Each row is a point on a landscape with many peaks, with its height.
A climber steps from a point to the highest of its 2 nearest points, and stops where none of them is higher. Distance is the straight distance between rows; heights are no part of it.
vop: [ -2 -31   7  61 -20  -7  26  -4  32  21  16   9  -7 -41 -16  48  34  27
 -29   2   0 -14]  height 154
siv: [-24   3  27 -35  49  34 -20  51  36 -39  11 -51 -28  53  -5 -26   9   6
  -5  26 -17  22]  height 277
velom: [ -6  19 -23 -15 -22  -8 -38   6  20 -19   9 -22   7  25 -19 -12  -4   4
   0 -34 -28  55]  height 320
Viseb: [  1   5 -24 -41   9  14 -27  23  17 -58  -8 -11 -26  19  20  -7 -45  21
 -44  -7 -20  42]  height 381
kopak: [ 31  31  -1  56  -7 -45  57   5 -46  80 -36  47  77 -41 -10  -8  17 -46
  66  17  69 -13]  height 234
maki: [-28 -29   6  11   6  47 -13   9  42 -20   0 -50 -17  36  12   0  17  31
 -39  23  -1   0]  height 178
Rok: [ 31   8   4  63 -38 -23  24 -24 -22  69   4  32  68 -61 -21  14  30 -22
  43 -11  29 -35]  height 256
pez: [-31 -21   9  -5  -6  33 -57  -5  70  -4  29 -39  14  18  -8 -27  17   3
 -12 -48  -7  18]  height 575
Dek: [ 24  30 -25  28 -21 -43  -6 -24 -38  33   1  36  42 -19  -8   2   1 -20
  36 -31  11 -28]  height 322
tiful: [-13 -25  -3 -49  42  37 -32  12  53 -98 -12 -68 -53  11  31 -23 -33  12
 -13   4 -42  56]  height 257
Sanib: [-10  18  25  31  11  -8  25  10 -24  12   4  -8  25 -15 -38  10  26  -5
   4 -13  17  17]  height 442
gil: [ 18  -2 -36  12 -18 -38 -21 -44 -21  -3   2  25  23 -34  10  16 -19   5
  -3 -37  12 -31]  height 294
Daz: [ -8  -8  -4  -9   6   6 -23  24  30 -21   0   6 -16  -6   8  15  -6  23
 -54 -12  -6  20]  height 429
tobi: [ -9  24  -9 -37   9 -16 -33  37  12 -30   6  -8  -3  24 -15 -20 -36  12
 -23 -21 -15  51]  height 346
fod: [ 18  47 -14 -24  17 -72  48  12 -95  13 -27  51  -2  21  -4 -29 -20 -32
  70  11  32 -18]  height 246
zapo: [ -8  28 -21 -11  15 -12  -3  17 -26 -44  -8  10 -42   8  12  15 -12 -11
 -13  15 -39  16]  height 409
Por: [-11  10   7 -83  35  37 -24  50  43 -82   9 -46 -61  55  -2 -57 -41  11
  18  10 -50  55]  height 366
rabev: [  9   5 -36 -10   5 -45   7 -41 -62 -31 -17  39 -26 -13  37  12 -26  -6
  20 -11  12 -48]  height 219
Kemob: [-20 -23  41  14  -9  33 -29  14  76  47  17 -20  32  16 -28 -11  73   4
  15 -16  15   9]  height 443
ras: [ 21  16  -6 -28  26 -33  25   0 -64 -27 -13  -1  -3  -3  -2  15 -31   4
   3  10  10 -18]  height 603
nodo: [ 31  -6  25  85 -59   9  32 -13   2  71  15  27  53 -76 -43   8  48   5
  25 -17  16 -30]  height 224
goni: [ -9  62   4 -21  13 -44  13  29 -49  45 -12  41  45  23 -40 -24 -36 -34
  64  11   8  31]  height 358
rikud: [ 27  -4 -34 -20  12 -43  -4 -44 -48 -47 -27  27 -50 -18  63   6 -42  11
 -23   3   3 -25]  height 245
kino: [-13 -40   7   8 -18  41  10 -20  20  13   7 -39  -3  22   8  19  10  25
 -50  21   1 -16]  height 148
Ludeb: [  6  25 -16 -53  25  10 -13  17 -24 -60  -2  -5 -51  25  29  -7 -57  -9
 -11  36 -49   9]  height 345
pefe: [ -6  26   4  -8  26 -23  33   9 -52   4  -1  11  23  -2 -20  12 -15 -17
  23  -4  18  -9]  height 519
tob: [-25 -51  15 -24  34  39 -25   0  86 -57   2 -79 -61  25  30 -19  32  17
 -23   7 -13  33]  height 179
givu: [  9 -12 -24  46 -46  -3   0 -45 -22  25  -1   9  -6  -7  21  26  17   9
 -22   8  -6 -31]  height 571
Dore: [-11  28  12 -55  27  32  22  46 -34 -47  -1  13 -27  33 -15 -13 -31  10
   5   9 -18   6]  height 501
supa: [  2 -15  19  64 -27   3  21  10  27  42  22  11  33 -56 -44  31  51   0
  13 -19   4  -2]  height 188
koma: [ 11  45  10  -6  -6 -45  21  -1 -67  63 -25  54  65   7 -17 -27 -20 -35
  68  -5  48   6]  height 309
Senez: [-27  29   4  32  -3  12  30   5 -34  57 -10  22  48   3 -27  14  29 -46
  57   8  12   1]  height 354
rusa: [ 40  13 -33  16 -26 -79  -4 -29 -48  32 -12  58  26 -19  22 -14   6 -15
  36 -30  42 -58]  height 353
vekun: [  3  34  -6 -34  -3 -21 -19  12 -27   8  11   4  29  29 -16 -13 -37  -6
  -5 -21   3  21]  height 314
dibez: [  0  16  50  62 -28  22  12   1  11  94   4  22  66 -46 -44  -2  61 -46
  53  -6   9  16]  height 312
rone: [-39  28   4 -48  25  16 -28  50  28 -10  13 -22   2  67 -34 -38 -21  -8
  25  -2 -26  42]  height 319
Ror: [ 30  32 -14 -40  25 -58  28  11 -90  -8 -24  43 -19  27  28 -16 -31 -17
  36  27  25 -47]  height 293
pura: [-24 -49  14  55 -11  20  25  12  57   5   8 -13 -22  -9 -19  38  46  43
 -30  23   1 -11]  height 126
Lazot: [-21  16  15  -7  19  14   0  29   1 -21   3 -43  -8  36 -21   5  20  -7
   6  14 -18  31]  height 335
nisud: [-16 -10  -8 -34  26   7 -20  13  40 -66  -5 -56 -30  23  -5  -5   0   7
   3 -11 -39  51]  height 249
zim: [-14  17  -1 -17  -7   4  -6 -29 -39  30  15  35  13   7   7  -6 -18 -23
   3 -24   4 -28]  height 369
kasi: [ 12   6 -13 -21   1 -34 -16 -35 -21 -18   5   8  11 -16  14  -1 -49   8
 -26 -35  13 -10]  height 278
vufi: [ 18  16  -4  51 -38  -3  -1 -23 -15  42   9  18  71 -42 -37   7  23 -15
  51 -41   4 -13]  height 286
Vokos: [ -1   1   8  43 -22   4  25 -16 -34  38  -1   5  -5   1  -2  19  26   1
 -21  29  13 -21]  height 503
pes: [ 20  25 -25 -51  13 -15  -3 -17 -58 -50 -14  24 -45  15  49 -12 -62  -2
  -9  14 -19 -13]  height 283
ladi: [ 30  -1 -30  48 -59 -16  -5 -25  -9  60   2  37  31 -23   7  21  23  -2
  -3  -1   2 -36]  height 510
rol: [ 20  43 -18 -30  -1 -59  -1   1 -56  14  -7  36  23  21  -7 -22 -42  -1
  21 -23  18   6]  height 284
peke: [-41 -20  34  -7  14  31 -32  13  67   7  17 -35  -1  35 -25 -31  67  -1
  22 -31   4  22]  height 509
Sosil: [ 10  -8  -6   4  23  -1  27 -12 -39 -46 -11 -11 -48 -12  31  34 -21  17
 -27  45 -12 -29]  height 79
botav: [-20  36  28 -19  20   0  16  39 -16  41  -1  25  50  15 -39  -2  -9 -28
  36   6  12  30]  height 427
pugi: [ 21  32  11 -56  31  -4  29  27 -71 -46  -8   1 -22  19   1  -9 -46   0
   8  26  -7  -7]  height 605
Vugin: [-12 -14 -16  -5  -7   7 -40  15  58 -35   1 -46 -16  21 -11   6  46   8
  -3 -23 -28  52]  height 287
dozuf: [-13 -42 -15 -19  11  28 -25  18  83 -39  -2 -20 -28  -7  16  18   0  23
 -53  -6 -17  23]  height 488
vima: [  -9   -1  -13  -68   37   52  -24   25   32 -105   -2  -47  -51   25
   24  -49  -88    6    0   11  -53   47]  height 311
fime: [ -4 -24  -9   9  14  10  -3 -17   0 -45  -4 -33 -31  -6  27  30 -25  25
 -48  28 -13  -8]  height 111
dumo: [ -1 -30   5  46 -46  29 -26 -24  49  32  30  -5   8 -25 -15  19  49   4
 -14 -20 -24 -11]  height 401
nofo: [ -7  10  -1  57 -12   8  43  -4 -35  61 -11  30  35 -16 -13  21  30 -22
  21  23  29 -27]  height 424
Puz: [  7 -25  -3 -16  22  13  -7 -33 -12 -74 -18 -15 -64 -29  59  12 -45  23
 -55  31 -31  13]  height 81
Sagi: [ -8  -4  14 -12  35   9  30   6 -25 -10   4 -11 -16   5   6  30 -11  -7
 -21  44  -5 -33]  height 42
nogud: [-29 -11 -10 -26   9  45 -48   4  64 -27  16 -35 -16  37  13 -35 -18  10
 -38 -34  -9  30]  height 528
kirel: [-19  23  12 -69  38  41  -2  40  -5 -66  14 -17 -38  36 -12 -38 -57   2
   8   3 -38  23]  height 430
sokap: [-16   5 -18 -19 -18  24 -23 -11  12  22  15  15  25   8  -6  10 -10 -19
  -5 -28 -12  -9]  height 405
zavu: [ 43  13 -31 -10   8 -89  24  -4 -72   3 -30  46 -25   3  43 -15   2 -26
  38  18  47 -62]  height 340
nufo: [  2  11 -30  28 -11  -9  -1 -11 -34 -17 -11  12 -23  -5  16  19   1   8
 -19  -4 -13  -1]  height 494
zula: [ 45  15  18  77 -33 -39  52 -21 -38 102 -21  70  62 -64   7 -28  36 -43
  67  12  70 -45]  height 201
bar: [  2  -7 -15 -30  29  15 -24 -25  -7 -87 -27 -19 -66 -17  46  -1 -55   7
 -23  14 -57  48]  height 49
Mima: [-16 -64  19 -20   1  30 -20   9 113  -9  11 -43 -17  11  -7  -8  67  28
 -10 -31  19  10]  height 653
kodin: [-14 -14  23  11   3   8   6  14  19   2   0 -32  17   4 -29  13  30  11
 -18 -11   6  21]  height 390
tikap: [  1  -3   9 -58  43  50 -11  28  11 -78   1 -21 -61  12  35  -9 -46   4
 -33  38 -40  12]  height 273
kosip: [-24   5 -14 -45  14  19 -15 -14  10 -11  21   8  -3  11   3   0 -45 -15
 -12 -28 -19  -3]  height 370
valo: [  5 -51   0  45 -26 -13  13 -43  29   6  17  -8 -22 -49   8  40  -2  32
 -55  14  -9 -19]  height 132
tovud: [-26  14  35  12  10  23  -3  36  24  54   5  22  44   4 -38   1  31 -25
  23  -7  11  17]  height 360
Nunuk: [ 35   0 -18  14  -6 -70  17 -31 -50  27  -9  44  -7 -27  33   6   7 -17
   1   6  36 -57]  height 383
vir: [ 39 -13  -5  54 -33 -54  37 -49 -42  60  -4  25  45 -51   8  16  18 -11
  33   4  50 -70]  height 228
kofa: [ 23 -34  30  79 -79  42   7  -9  54  81  24  10  43 -36 -38  10  60  23
  10   0  -3 -27]  height 321
tutik: [  2  -2 -12  17 -45  21  -7  -9   7  49   8  13  32  -6 -14  20  32  -4
  -3 -14  -5  -4]  height 451
dolez: [ 16 -46 -25  20 -17 -20  -3 -58   8 -18  -4   6 -35 -47  41  38 -27  33
 -55  14  -8 -20]  height 117
Luf: [-18  -1  39  45 -26  39  -1  17  32  74   9   3  44   4 -35   0  68 -16
  27  -2  13  18]  height 376
zupa: [-25  45  17 -43  26  -1   5  58  -7   5   3   9  16  49 -49 -28 -20 -11
  37   4 -11  47]  height 363
Mez: [ 25 -47   3  65 -74  20  15 -36  45  53  26   5  18 -45 -26  31  42  27
 -11  -1 -22 -35]  height 359
sar: [ 19  23   7  12  -3 -32  22 -16 -63  46  -6  34 -11  -3  18  -3  12 -26
 -13  22  24 -30]  height 428
kozop: [ 17 -20  -5  13  -8 -26  14 -31 -28  11  -2  21  -1 -20  28  12 -23  34
 -45  12  37 -53]  height 240
bog: [ 20  45  12  31 -19 -27  30  -2 -41  89 -27  49  85 -20 -18  -7   6 -58
  81   8  40  13]  height 270
Risot: [  3 -27   3   7 -11   1   4 -35 -11  -1   9  -1  11 -26   6   9 -21  34
 -53 -25  25 -20]  height 259
vog: [-23 -31  18 -48  60  37 -35  33  99 -81   0 -72 -58  47  28 -49  18  27
   1  -7   0  33]  height 140
tonik: [ -9 -68  -2   2 -11  22 -12   2  93 -17   7 -44 -24  -8   3  23  37  37
 -41  -8  -7  17]  height 556
Das: [-23 -26  19 -40  27  34 -24  36  76 -19   5 -61 -27  52   2 -20  44   9
 -13  10   2  27]  height 229
Kof: [-16 -26   5  -8  27  47 -16   0  34 -53  -3 -54 -40  19  34   3 -17  22
 -54  40 -21   7]  height 143

For each start below, name the point where the climber stops.
zula -> givu
nisud -> Mima
tob -> pugi
vekun -> Mima
supa -> givu
vog -> pugi
tiful -> pugi
Risot -> givu
fod -> givu
